Points, in no order, along strands that fork and pass close to each other.
In the rows, 128 means zero.
Points whose rows are less than 212 apart are linked; no others are. Some points are linked to none.
z584: [100 151 141 142 134 135 161 145  91 142  91 110 133  83 155 140 132 130
 131 190 106 153 173 133 116 147 130 151 131 113 184 150  86 138  78 164
 123  71 105 104 142 129 135 116 115 123 144 121 148 130  90 140 105 133
 172 146 106 176 110 105 100 122]
z138: [151 112 151 174  98  91 155 143 107 102 168 118 111 167 112  82 145 153
 143 119 135  86 157  76 171 136 104 190 145 138  99 108 137 192  98 114
 147 160 129 152 118 115 156 112 129 131 171 140 130 137 167 132 101 183
 133  79 121 155 180 155 101 147]
z942: [104 128 129  81 186 149 108  92  96 139 126 145 141  75 151 142 164 122
 125 150 170  92 112 138 150 126 149 103 126 136  80  86 130 127 142 156
  81 106 122 113 135 126 114 123 119 141 162 152 130 144 109 172 173  95
 120 187  82 163  77  69 168 110]
z199: [118  84 112 105 115 153 107  91 156 168  95 135 100  98 154  76  57 192
 114 107 125 162 107 150  95 115 177 101 131 173 170 107 146 156  69 191
  75 141 117 162  97 138 168  89 101 157 183 175 120 149 135 122 171 159
 159 156  97 103  83  71 106 100]
z307: [104 128 110 161 153 172 139 173  79 109 183 124 102  64 121 137 131 102
 149 150  97 110 129 192 107 140 144 114 165 108 186  93 132 101  61 112
 170 146  84 114 139 112 171 137 102 208 146 106 100 139 111 156 141  71
 146  81 100 145 160 194 166 128]
z982: [121 133 118 130 100 134 113 131  97 139 112  69 151 120 132 118 140 141
 134 106  81 118 111 121 134 115 101 168 159 165 104 132 107 181 158  44
 141  63 126 126 149 142 139  99 129 120 100 126 109 102 133 103 139  81
 111 150 129 148 116 135 118 112]
z276: [177 146 145 141 131 133 129  62 172  86 124 145  90 129 119 145 109 119
 156 104 179 146 132  63 111 135 117 120 105 116  86 132 144  86 140 134
 122 131 164 130 140 119 145 169 123 125 141 100 119 108 129 117 105  96
  98 133 183 128  88 139 139 179]
z461: [106  98 130 137 104 157 161 153  79 119 142 111 103  73  77 102 114 130
 141 128 142 121 130 107 117 128 175 119 139 163 163 117 121 123  66 111
 136 100 127 145 112 175 165  99  84 173 172 120  66 125 111 123 150 108
 153 117 119 158  93 123 132 172]
z991: [107  98 143 169  83  71 131 163 155 144 138 110 168 211 153 119 136 119
 162  75  79 122 157 137 183 106 116 157 149 147 105 174 129 165 145  82
 172 131 160 137  89 127 139 120 172  97  83 125 142 125 148 112  96 187
 132  85 159  69 220 181  80 100]
z443: [147 162 115 165 150 134 129 126  79 107 146 153 111  87  92 152 121 103
 147 172 122 127 103 209  64 157 119 131 149  98 168 103 139 108  61 139
 128 136  73  92 152  94 168 156 161 148 128 118 107 151 103 193 127  30
 130 108 104 140 153 206 167 129]
z704: [125 114 151 150 111 106 137 173 112 120 178 124 153 204 145 154 166 113
 143 104 107 120 153 137 184  93  96 149 152 103 127 151 124 149 162  84
 180 156 119 127 112 107 137 128 171  83 103 103 181 111 175 136  93 192
 103  87 139 118 221 195 133 101]
z409: [115 129  85 198  57 135 192 137 186 125 119 129 145 159 152 158  96 107
 174  95  71 140 119  48 144 146 108 129 156 177 140 150 125 142 162  49
 168 121 142 166 104 159  91 158 161 134 103 108 149 136 114 152 156 112
 108 107 193 140 122 181 125 129]
z501: [ 95 164 126 157 142 133 163 144  89 123 125 126 172 104 147 142 130  77
 171 174 106 111 150 125 124 172 108 127 132 113 169 175 102 110 108 112
 157 137  96 114 115 100 134 157 156  75 105 104 153 114 141 175 106 112
 127 110 142 115 140 146 175 120]
z967: [ 89 125  98 173  59 155 138 130 169 166  83 128 182 143 186 136 126  98
 140 116  72 115 141  80 159 146 136 126 141 159 140 185 113 126 214  46
 173  89 147 130 124 165  41 142 180 108  62 128 158 151 124 122 132 147
 115 139 141 129 134 161 127 119]
z339: [152 138 174 128 115 101 132 107 140 120 113  92 117 120 141 117 121 135
 132 124 141 116 170 123 157 130  79 168 118 135  91  81  96 165  96 190
  91 116 125 119 140 127 154 105 129  86 138 148 133 140 118 130  78 183
 136 160 149 121  99  55  51 109]
z852: [106 152 144  99 163 134 116 175  92 126 136 124  90  74 103 125 135 169
  76 159 146  57 106 137 158 130 137 147 113 110 135  72 142 131  68 174
 119  98 124 102 165 137 142 112  98 173 136 112 100 129  82 130 180 155
 138 149  91 166 129  49 111 162]
z858: [122  94 142 144  67 122 141 103 170 116 131  76 111 122 148  94 130 137
 108 116  98 115 118 128 172 152 106 146 136 178 118  94 138 166 147 140
 141 129 146 105 162 162  94 130  98 149 139 169  90 193 165 100 150 168
 125 118 120 116 149  72  59 101]
z638: [145 160 124 107 126 134 119  49 166 128  81 100 130 154 114 145 100 131
 143  75  95 139 116 166 137 120 131  94  98 117  99 144 122 138 145 124
  95 112 159 103 128 139 123 128 146 106 117 125  84 126  78 124 124 107
 137 156 156  90 101 114  81  77]
z968: [131 106 158  92  96  95 109 122 146 138 120 109 137 116 144 137 157 121
  74 173 144 111 174 113 155 120  64 159  85 133 118 114 117 122 150 165
 124 120 142 129  99 137 101 113 131  56 123 134 144 111 140 117  95 201
 148 167 162 127  92  39  97 127]
z819: [107 128 140  96 165 136 130 196  95 138 147 140 141 104 137 154 187 162
  93 211 138 106 156 197 125 145 142  95 100 128 169 105 157 102  87 195
 128 156  82 110 141  92  92 156 141 137 102 147 151 146 147 122 127 125
 108 118  83 134 146 115 181 128]
z43: [132 161 119 146 163 164  92 178  73 146 160 170 149 173 101 100 109 147
 126 136 135 126 124 165 106 111 166  79 153 117 114 168 124  96 101 131
 117 169 145 139 100 128 193 145 114 161 114 188 177 134 165 161 121 119
 100  89 128 104 164 176 179 125]
z198: [136 100 129 140  74 108  99  99 125 156 114 120 154 212  91  94 116 150
  37  81 111 149 144 144 147 131 105 155 105 171 108 126  77 163 136 124
 137 116 153 143 105 160 137  92 116  85 121 174  70  95 122 115 150 153
 188 174 132 100 102  74  37 109]
z187: [149  98 125  83 150 119 135 159 154 115 165 112  81 111 108  82 115 156
 123 119 154 142 102 140 124 127 161 126 115  96 124  70 168 149 119 141
 127 136 108 141 162 133 122 109  84 189 168 125  99 124 134  94 132 111
 106 118 100 159 124 142 140 159]
z581: [111 135 122 175 134 149 110 119 115 169 101 118 165 139 136 112  82 121
 167 111  74 116 128 143 133 130 143 105 119 142 138 187  83 126 124 125
 115 102 155 113  93 144 156 128 149 117 115 109 152 136 113 175 115 182
 114 101 124 106 138 113 102 103]
z909: [165 157 153 101 114 125  96  49 107 154  96 147 134 131  99 159 127  94
  71 136 168 120 147 117 162 130 117 106 110 101  99 163 120  71 146 161
  59 145 171 136 111 136 129 115 152  51 127 138 110 109 120 135 130  86
 168 192 185 107  66  69 114 147]
z796: [143 163 105 114 185 169 124 115 135  99 149 182 113  74 135 169 123  96
 117 174 173 120  75 156  75 152 160  74 131  86 125  79 153  35  99 206
  98 186  88 103 157  97 143 162 138 168 112 127 128 127 120 133 146  56
 103 126  97 113 115 131 184 158]
z902: [196 166 171 104 129  99 140  65 147 105 132 150  99 176  88 144  93 113
 140  42 179 165 122 102 150  90 139 128 113  97  86 167 143  98 136 132
  87 150 187 116 120 130 161 155 120 115 123 102 117  91 107 109 103  87
 135 136 189 115 122 137 122 181]
z103: [125 120 129  96 169 162 117 155 103 115 144 165 114  98  60 109  71 115
 151 144 193 148  94 114  87 154 187  92 131 118 137 126 147  67  92 128
 133 169 148 145 107 132 153 147  71 197 118  99 123 104 129 119 154 102
 108  90 137 130 115 168 192 194]
z429: [111 135 111 159 143 144 176 173 130 150 152 113 172 161 168 124 137 117
 185 123  94 154 140 101 168 137 111 132 127 120 135 148 122 139 150  83
 177 130 104 115 120 105 129 161 164 117 100 112 209 103 153 124 112 140
 103  95 142 115 164 165 147  95]
z614: [126 138 113  94 186 187 103 175  85 129 161 163 132  79 128 126 114 129
 147 184 175 136  79 163  80 146 161  72 163 106 114  67 134  55  96 158
 140 167 128 115 163 132 177 142  96 222 100 159 148 113 126 115 162  78
  88  95  97 116 102 135 176 178]
z623: [145 163 170  78 114 122 127  55 143 134 112 152 131 195  79 160 104  99
  85  61 168 142 117 116 147 106 136  86 102  89  97 192 138  63 175 120
  99 137 197 148  90 132 118 132 123  74 139 115 124 103 138 103 121 121
 141 168 182 121 106 108 114 156]
z555: [103  88 103 165 117 183 104 145  82 149 137 150 111  98 168 103 130 160
 145 143 137 135 103 107 129 123 166 120 184 146 142  91 127 184 143  90
 154  99 141  99 149 154 158  78  85 180 151 149 152 169 142 126 140 133
  75 138  70 166 131 125 144 132]
z175: [125 160 161  91 175 108 129 111 131  98 140  70 125  67 116 133 138  97
 169 152 118  75 125 136 106 156 115 140 119 122  84  98 154 133  79 146
 105 113 102 111 143 119 128 155 131 119 108  92  81 137 120 145 124  86
 143 144 150 115 115 106 122 128]
z145: [119 129  85 163 164 169 111 121 151 112 171 179 121  99 120 147 152 126
 110 170 144  91 116  96  87 148 139 108 121 116 133 155 129  92 182 111
 175 145 123 140 129 108 123 146 146 107 102 146 161 134 134 137 119 111
  94 132 141 127 109 161 185 139]
z506: [197 153 128 110 152 108 163 135 176 112 123 105 131 168 147 161 125 122
 191  81 112 156 100 113 142  96  70 175 108  96 121 114 136 167 145  99
 124 150 121 109 159 109 118 128 176 115 132  80 174  87  84 141  76 150
 112 111 145 119 138 193 136  91]
z267: [100  80 118 146  88 152 131 131 112 151 140 140 103 129 181  98 138 201
 104 126 120 156 107  99 157 129 167 126 147 183 154 106 128 180 134 100
 147 102 133 111 117 163 145  73  95 155 176 178 114 166 148 117 185 146
 117 120  74 157 115  65 122 111]
z871: [167 133 122 127 137 111 150 108 180 125 139  93 103 178 119 137  96 140
 165  57  93 149 102 146 154 109 113 112 110  93  89 115 138 136 141 120
 138 140 141  98 149 139 129 146 133 154 142  85 118 124  98 113  97 139
 101 117 153  88 148 169  96  99]
z476: [139 162 149  64 178 117 103 105 122 127 127 149 118 129 141 137 142 141
  80 137 182 108  98 143 173 120 122 131  91  90  64  93 147 141 137 194
  32 139 116 103 173 117  92 116 108 148 166 157 149 126 107 155 162 141
 127 168  80 159  83  56 142 121]
z720: [160 175 118 142 143 137 124 128 101 104 141 167 103 117 120 155 146 130
 151 143 159  98 110 209  99 110 133 124 139 109 122 118 134 132  99 157
  60 153 105  97 180  68 132 150 134 159 144 167 135 146 124 196 122  92
  91  99  80 150 168 179 173 106]
z529: [150 111 112 142 100 112  93 140 172 113 155 159 116 153 107 132 167 136
  91 154 151 100 132  85 113 111 104 162 105 111 153 143 143 120 218  97
 188 133 116 159 147  73  99 120 157  83 103 113 169 117 140  85  95 139
 107 148 138 146 138 172 172 138]
z27: [165 152 120 213  74 130 176  81 159 106 119 134  69 133 154 147 106 117
 188  82 141 145 121  49 134 127 106 128 147 138 135  85 100 142 129 126
 125 120 147 121 142 152 144 113 144 144 158 147 129 154 106 180 125 125
 114 116 135 158 127 162  97 133]
z913: [109 134 173 107 129 110 160 159 120 131 104 118 113  94  93 116 136 123
  85 182 136 138 178 111 129 134 124 171  94 111 163 170 113 154  65 155
 125  77 101 135 103 136 108 131  92 103 149 104 156 142 124 102 121 178
 188 151  96 167 132  78  88 159]
z309: [117 111 129 142 107 115 138 108 112 136  96  59 138 120  93 129  84 108
 161 108 126 151 154 118 134 132 147 101 142 133  97 103 106 140 102 139
 132  81 166 118 135 177 142 139  63 156 125 142 101 126 126  98 120 111
 156 146 149 114 115 125  44 133]
z312: [133 129 140 116 161 146  83 191  90 156 167 175 150 174  76  99 144 154
  97 134 154 100  93 148 123 124 150 125 139 112  88 154 139 144 149 106
 125 133 157 142 115 147 139 124 116 136 111 165 163 132 155 119 139 127
 108 112  86 144 170 145 173 135]
z190: [184 126 148  82 161 116 135 127 146 129 160 146  97 142 111  95 102 167
 128 115 173 140  99 116 128 110 153 144  98  97 103 102 157 119  94 163
  91 176 121 161 141 105 163 120 102 135 165 143 145  92 154 109 103 134
 106  93 128 130 135 133 157 156]
z155: [115 141 149 114 133  83 149 153  92 132 150 128 159 175 176 163 215  92
 128  99 127 149 177 148 185  90  95 153 130 114 100 174 116  92 168  94
 167 136 149 143 103  95 123 137 171  59  90 101 155  74 157 106 101 173
 144 130 154 116 199 164 155  90]
z300: [126 113 136 165 101  78 130 134 137 117 172 142 120 181  94 106 151 129
  96  71 115 103  94  74 173 140  96 161 137 147 100 140 131 195 162  88
 150 138 147 149 105 145 115 122 142 101 138 116 103 156 146 136 140 182
 131 106 120 144 184 166 109 154]
z682: [177 142 114 193 112 126 157 129 128 121 160 124  98 159 149 110 108 138
 188 109 129 132 140  67 159 118 131 143 164 134 120  96 107 152 103 132
 127 159 127 140 149 139 164 126 145 145 182 164 151 142 166 170 134 141
  92 101 135 139 164 174 112 127]
z163: [102 110 103  97 181 170 102 146 117 128 113 192 122  54 131 131 160 138
 111 175 158 136  94 129  86 134 151 123 146 112 132 110 155 154 145 135
 110  96 103 105 143 121 106 113  94 181 125 125 161 165 104 135 166  95
 141 157  65 177  84 110 191 119]
z13: [116 106  87 171 129 174 141 115 140 152 118 132 110 107 171 101  86 155
 209 106 130 161 111  76  83 134 165 114 189 159 165  85 111 166 139 109
 128 132 133 151  99 168 177  78 114 174 165 150 164 150 150 146 137 116
 100 132 105 141  82 143 133 125]
z715: [ 99 102 123 118 145 148 132 191  45 133 135 100 130  98 130 108 154 154
 121 133  79 109 107 203 112 110 140 137 164 133 160 131 126 135  90  79
 138  92 101 103 135 129 152 115 111 183 129 122  89 118 119 121 163  77
 153 102  90 151 154 141 162 115]
z233: [109 124  84 144 153 169 130 175  63 140 132 106 152  98 146 134 162 116
 162 114  71 144 110 148 107 112 148 133 185 154 147 142 121 151 147  39
 159  90 115 129 127 145 152 110 134 165 104 115 118 115 115 114 170  55
 131 120 101 152 117 189 165 107]
z671: [107  47 116 148 107 118 115 163 163 132 150  99 139 148 130  71  82 133
 147 117 101 163 114 117 127 132 153 116 145 140 122 145 153 166 147 101
 173 112 142 125 133 157 105 147  92 191 120 121 138 183 164  84 117 168
 105  87 111 106 197 172  86 143]
z837: [ 86 118 109  78 180 165 103 106  99 175  86 128 173  78 173 140 145 112
  92 165  93 147 126 175  86 145 143 119 124 119 164 147 104  94 164 159
 130  65 108 109 121 156 143 120 164 131 106 114 124 124  93 103 156  93
 175 154  95 117  36  53 134 111]
z417: [ 94 100 119 166  98 139 128 110 119 109 109  52 108  87 147 127 112  97
 211 109 118 136 138 112 136 130 147  96 185 137 137  64  93 165 127  95
 130  66 144  81 131 166 139 121  87 194 140 133 105 164 119 114 125 126
 120 137 130 158 117 132  66 117]
z179: [107  66 135 152  84 107  99 150 142 153 109 112 149 158 162  80 117 152
 106 162  95 149 148 140 141 132 120 127 155 148 142 139 137 179 144 128
 137 105 121 101 132 122  81 133 106 154 131 143 144 194 153  87 116 171
 126 117  77 122 185 106  70 107]
z745: [166 148 133  88 157 104 131  99 150 109 139 175 100 106 141 159 173 111
  92 166 188 136 128 125 127 129 111  95  93  75 136 124 157  81 121 202
  72 189  95 130 165  78  97 153 150  82 148 108 119  96 120 131 123 118
 125 136 133 135 100 100 167 146]
z825: [101 125 139 159  58  59 117 130 155 133  80  89 191 177 134 119 129 123
 141  78  91 137 180 143 148 105  92 134 141 170  99 144 101 167 146  85
 117 100 165 145 105 153  96 144 146  80  57 122 128 126 132 121 109 170
 164 143 152  83 171 149  56  91]
z357: [136 146 111 202  90 113 202  89 176 108 138 128 100 107 159 167 119  93
 192 115 105 107 129  23 151 151  94 148 142 139 132  97 113 140 131  81
 166 118 120 125 150 128 111 142 179 110 143  93 146 138  86 178 149 108
 106 121 193 142 124 174 126 150]
z768: [135 158 149  81 176  89 130 143 129 112 139 147 117 105 127 152 191 123
  81 205 172 128 161 193 112 140 103 106 112  83 147 138 145  94  89 181
  82 138  87 110 126  77  42 162 129  97 143 128 145 136 141 132 121 127
 160 134 130 154 162 120 155  92]
z227: [107  99 108 191  76 140 167 122 102 123 163 100 124 156 130 121  95 119
 176  72  74 137 143 141 156 122 135 100 176 172 109 138 110 131 105  57
 174 114 166 133 110 164 136 158 101 198 155 123  64 171 153 130 158 110
 129  88 141 125 182 171  75 121]
z280: [100 107  97 143  93 170 140 152 113 153 117 140 152 130 164 120 178  87
 121 127  96 138 105  99 133 133 125 163 142 152 141 192 131 121 227  22
 175  98 130 139 120 135  49 142 164 122  99 115 171 112 130 105 133 100
 107 140 107 156 131 169 161 134]
z28: [128 116 118 113 123 118 106 123 130 157  86 142 164 118 141 115 166 142
 113 157 122 153 170 156  89 104 140 127 133 135 140 183 144 116 144 116
 137 109  98 163 123 111 111 128 138  96 109 151 156 126 149 111 133 115
 164 125 115 119 123 128 157  94]
z659: [135 120 142  56 176 136  83 166 176 103 173 133 124  90 130 137 146 165
  99 174 167 100  88 136  97 141 131 146  83  99 157  86 190  99 119 170
 127 151  81 155 125 101 102 125 122 142  73  92 106 110 149 100 134 140
 111 138 127 108 102  82 163 137]
z924: [168 134 174  55 128  85 124 121 123 102 146 166 103 134  88 116 116 175
  71 129 199  86 135 129 166 115 151 135 103 113  74  86 176 130  64 199
  64 179 135 153 123 125 133 120 121 129 182 157  95 104 147 104 170 146
 140 118 148 146 116  81 135 160]
z365: [156 102 118 116  97 106 149  98 142 108 147 112 105 131  93 116 149 153
  79 105 114  92 110 120 165 134 105 158  98 168 128 132 146 174 154 118
 143 138 115 133 141 131  87 122 119 119 166 131  68 147 131 129 141 147
 146 127 126 157 132 119 110 116]
z53: [109 129 170 104 114  85 172 133 129 102 133  97 141 140 166 161 222  74
 146 112 125 112 162 134 185 115  73 159 123 131 108 156 114 127 158 112
 140 145 126 140  86 129 107 134 178  31 104  81 133 107 147 130  95 176
 153 133 184  99 151 118 130 109]
z426: [121 123 137  56 111 115  90 119 136 142 100 129 124 126 108 130 126 158
  22 160 122  92 146 141 136 139 125 145  92 146 142 122 126 121 121 191
 109 107 129 149 115 143 110  99 118 129 155 156 111 131 130 112 160 171
 148 154 147 127  79   4 103 123]
z984: [139 146 170 155 136 111 116 136 138 123 113 116 120 144 118 133 108 126
 162 138 184 108 179 103 140 120 140 115 148 112 120 146 118 101 106 156
 107 169 175 153  73 112 171 129 126  87 114 135 158 122 164 118  76 178
 111  98 181 101 159 134 120 148]
z82: [146 103 106 130 145 155 118 103 156 152 103 150 119 151 145  67  68 174
 156  77 134 149  87 121  88 120 161 112 153 152 132 114 140 176 136 144
  96 145 151 152 120 140 167  75 119 156 163 173 153 142 132 135 137 137
 123 125  89 112  87 114 124  91]
z613: [135 166 101 170 154 121 158 123 170  75 149 171 125  94 108 179 112  64
 195 143 111 129  76 107  95 169  87 129 114  79 163 151 147  93 121  92
 149 141 114  88 149  98  99 162 172 124  61  66 158 148  72 180  89  96
 106 107 145 112 161 228 181 122]
z929: [119 107 119 120 141 127  93 156 152 114 136 165 110  99 133 120 163 168
  68 209 168 121 121  89 104 139 100 167 100  99 187 131 143 115 178 141
 191 106 113 117 161  87  98 131 120 105 105  90 154 111 100  65 121 137
 124 155  88 173 119 109 177 139]
z270: [155 163 117 127 144 121 136  88 147 105 125 154  93 169 160 166 146 137
 148 117 144 118 100 172  99 106 121 124 120 110  95 105 118 131 158 148
  56 192 112 100 187  63 137 139 153 135 157 175 149 127 136 171  89 115
  68  99 118 121 143 174 177  96]
z346: [112 106 165  87 122  85 149 196 133 130 118 104 136 126  66 108 146 118
  86 147 144 150 169 121 110 118 142 146  83 120 149 143 147 122  92 159
 147 111  99 172  90 132  92 133  81 101 137  99 111 136 152  90 106 196
 153 122 123 126 155 116 119 162]
z895: [105 107 138 129 142 117  80 186 121 163 143 132 189 183 104  94 120 139
  72 100 152 140 125 111 119 123 167 125 112 133 104 186 111 132 197 109
 149  91 177 146  94 152 107 130 104 135 101 129 148 136 161 105 125 169
 114 124  87 126 151 115 129 164]
z823: [125 133 128 108 126  94 133 164 127  84 136 144  97 114  57 123 141  98
  92 160 152 120 145 140 101 127 123 144 111 113 167 151 152 106 103 124
 160 141 106 158 104  88  80 156 100 109 112  91  99 126 129 117 110 129
 161 111 132 139 181 194 170 169]
z250: [126  80  96 148 147 149 128 154 136 158 170 135 128 148 115 105  73 130
 161 113 116 204 108 120  99 138 172  90 132 132 144 122 147 105 124  99
 184 163 132 150 107 157 137 145  78 210 141 110 151 140 182  92 134 156
  82  99 135  90 148 185 123 163]
z669: [141 109 109  90  88 108  97  73 126 162  99 115 144 139 129 129 132 160
  40 107 100 142 156 166 136 133 118 142  88 187 129 114 130 109 139 153
 113 127 133 155 134 134 145  95 127  96 148 161  81  76 137 109 163 117
 175 157 175  98  81  62  98 101]
z606: [138 112 116 121 132 140 142 165 118 102 141 156  92  79  46 122 107 117
  93 153 144 124 113 128 109 135 164 102 101 148 174 154 143  96  90 131
 164 152 116 178 106 136 125 132  88 148 142 114  82 121 118 139 143 106
 156  93 130 126 151 172 146 196]
z329: [142 193 150 143 131 138 171  94 186 126  80 140 163 146 176 192  87  80
 233 127 148 155 135 128  91 119 107 129 143  62 132 146 130  99 152 156
  99 141 105 101 140  80 136 164 190  91 146 112 175 102  95 183  85  97
  88 121 149  89 114 151 163 122]
z661: [166 152 156 104 139 103 126  67  99 101 135 172  87 122 116 126 128 141
  70 108 190  83 118 111 191 123 136 149  91 118  87 102 122 130 113 210
  69 176 134 133 152 124 139 110 132 106 177 158 119 110 103 164 176 137
 120 173 128 155 112  74 121 147]
z627: [ 84 110 103 194 103 155 128 139 112 134 111 122 111  66 159 130 139 106
 170 160 112 139 125 105 141 140 129 107 194 152 167 119 100 136 140  76
 148  65 152  98 134 173 118 110  93 170 119 118 129 164 105 152 143 131
 106 139  89 174 126 143 104 137]
z100: [139 132 138  68 129 155  93  39 135 133  90 120 115 109 116 164 113  99
  66 111 119 108 130 139 130 146 130 123 125 139 113 129 130  62 134 182
  93 122 141 139 141 141 141 109 140  95 124 130  61  80 131 116 141  53
 148 180 196  77  45  61 104 127]
z313: [140 150 109 128 160 151 108  94 173 108 156 149 113  99 104 154 106 111
 157 129 128 107  98  87  96 133 131 122 109 107 117 135 147  82 165 123
 145 138 146 141 129 121 122 150 134 114  80  93 114 104 116 115 118  99
  82 127 168 110 118 126 164 147]
z754: [122 125 109 133 173 165 130 175 129 169 170 136 155 188 138 113  99 128
 166 139 131 175 122 143 122 135 147  94 132 116 130 134 131 101 124 110
 182 169 117 133 112 120 142 156 114 161 113 144 203 106 190 131  97 141
  65  88 129  81 153 164 153 139]
z15: [ 94 133 109 138 179 180 159 170  76 148 147 150 160  91 151 144 157 114
 107 220 126 153 152 149  86 162 136  77 123 108 184 159 119  82 106 159
 146 150 102 119 121 110 120 162 135 119 112 127 165 137 150 144 121 117
 136 102  94 122 142 120 189 136]
z802: [132 147 172  92 125 115  93 108 120 108 107  94 112 103 119 101 114 138
 123 127 129  94 142 151 131 124 112 164 108 142  70  35 110 160  66 198
  81 104 134 109 168 144 177  99 121 132 146 182  79 125 127 107 132 121
 138 156 161 120  77  53  62 125]
z532: [102 104  98 185  79 144 159 149  82 109 136  93  98 124  94 106 106 127
 132  98  76 123 137 115 131 127 137 135 149 163 149 157 109 128  84  63
 191 112 146 165 101 149 108 136  91 147 151 111  57 144 135 135 141 119
 161 116 123 165 131 146 108 141]
z842: [101 129  84 119 134 169  88  74 134 165  60 109 165 120 147 146 122 122
 125 120  70 141 119 203  97 138 142  86 115 134 139 163  98  99 170 129
 126  81 136 101 129 123 137 135 154 111  93 124 111 116  66 125 140  96
 152 169 136  88  96 105 105  82]
z168: [132 133 159 136  94  93 163 115 166 113 114 113 142 172 122 167 154  94
 112  77 133 113 149  92 159 106  77 134 111 148 122 165  97 130 181 102
 157 144 155 164  76 150  90 104 174  32 117 100 134 115 115 141 113 174
 167 149 186 140 121 136 119 117]
z85: [ 95 114 126 167  85 118 126 140  95 168  83  69 152 130 147  99 123 163
 111 137  66 146 165 152 147 120 125 141 121 134 176 128  72 164  88 106
 144  60 121 103 140 139 163 109 118 142 132 137  98 119  98 123 135 157
 184 150  95 152 125  82  53 103]
z887: [140 123 106  74 140 117 127  93 152  98 133 135 107 147 126 129 125 154
  96  90 129 139  98 139 129 120 127 122  97 151 101 119 163 171 158 120
  86 142 104 140 158 124  87 107  96 162 172 137  94 157 127 105 150 108
 132 152 116 149  87 135 122  98]
z64: [124 144 162 106 140 126 117 154 110 119 116 106  96 100 132 105 120 190
 108 132 132  74 128 147 142 111 153 144 112 138 128  77 114 143  44 216
  97 137 122 104 140 141 168  91 126 175 169 161  98 138 109 135 140 160
 136 118  96 117 131  45  95 142]
z814: [150 152 138  98 178 124 108 126 166  87 139 178 141  79 134 174 155 102
 103 220 170 138 126 139  74 161 110  99 142  73 152 111 173  44  69 215
  75 203  80 131 129  83 112 162 168  99  98 127 129 131 152 130 106  75
 120 129 111  93 111 125 180 164]
z107: [129 165  97 148 134 147 117  89 163 147  93 128 160 149 179 141 100 126
 210 143 127 139 126 145  72 120 150 117 130 125 120 120 133 127 161 163
  82 149 115 121 156  80 165 134 174 110 110 174 167 133 121 170 107 108
  79 116 121  80 118 144 145  90]
z318: [ 76 107 101 123 115 107  94 155  86 171  76  98 166 115 124  87 108 138
 129 128  85 172 177 124 101 132 146 102 130 150 129 148  96 136 133 100
 129  77 143 123 117 184 139 125  69 151 114 115 132 115 122  95 146 139
 187 148 107 122 110 102  59 141]
z652: [132 127 132 108 101  87  66 116 137 152  92  94 169 183 133 107 133 153
 134  91  87 111 146 166 140 110  94 166 148 162  94 150 126 193 171  65
 119  96 129 123 125 113 112  93 167  92  93 130 132 149 108 113 112 131
 151 145 135 126 124 120 102  62]
z372: [161 180 132 132 168 126 180  91 172  93 135 134 138 170 166 185 108  81
 212  79 129 141 106 111 110 107  92 145 119  97  91 125 162 122 144  86
 110 168 105  92 147  91 130 159 193 100 115  86 129 107  93 169  81  90
  89 113 187 117 119 164 177 112]
z323: [145 115 169 137  66  88 144 121 106 139 107 115 135 195  94 132 163 113
  60  67 125 140 157 104 169 104  89 166 102 175 123 150  75 150 160 105
 139 134 158 149  90 167 124 105 137  28 122 127  91  90 114 113 117 168
 194 154 142 129 128 117  90 142]

A fork is a point with three links. Follow the links from the first point to the second and name the forks in between, in order.
z638, z179: z704 z429 z754
z300, z168: z365 z754 z429 z704
z982, z198: z704
z902, z913: z669 z704 z429 z606

Follow the links from the first point to the second, and from the first to the third. Name the last point that the two ways share.
z270, z346, z312: z429
z858, z313, z627: z429
z198, z506, z796: z704
z895, z909, z715: z704
z967, z476, z233: z365
z357, z43, z163: z365
z623, z895, z138: z754

A fork is a point with three links, a tip a point with one. Leave the first point through the second and follow the links. Name the first fork or tip that comes.
z417, z309: z606
z606, z103: z429
z929, z529: z669
z280, z967: z365
z307, z443: z837
z107, z270: z704
z365, z887: z163
z346, z913: z555
z100, z909: z929
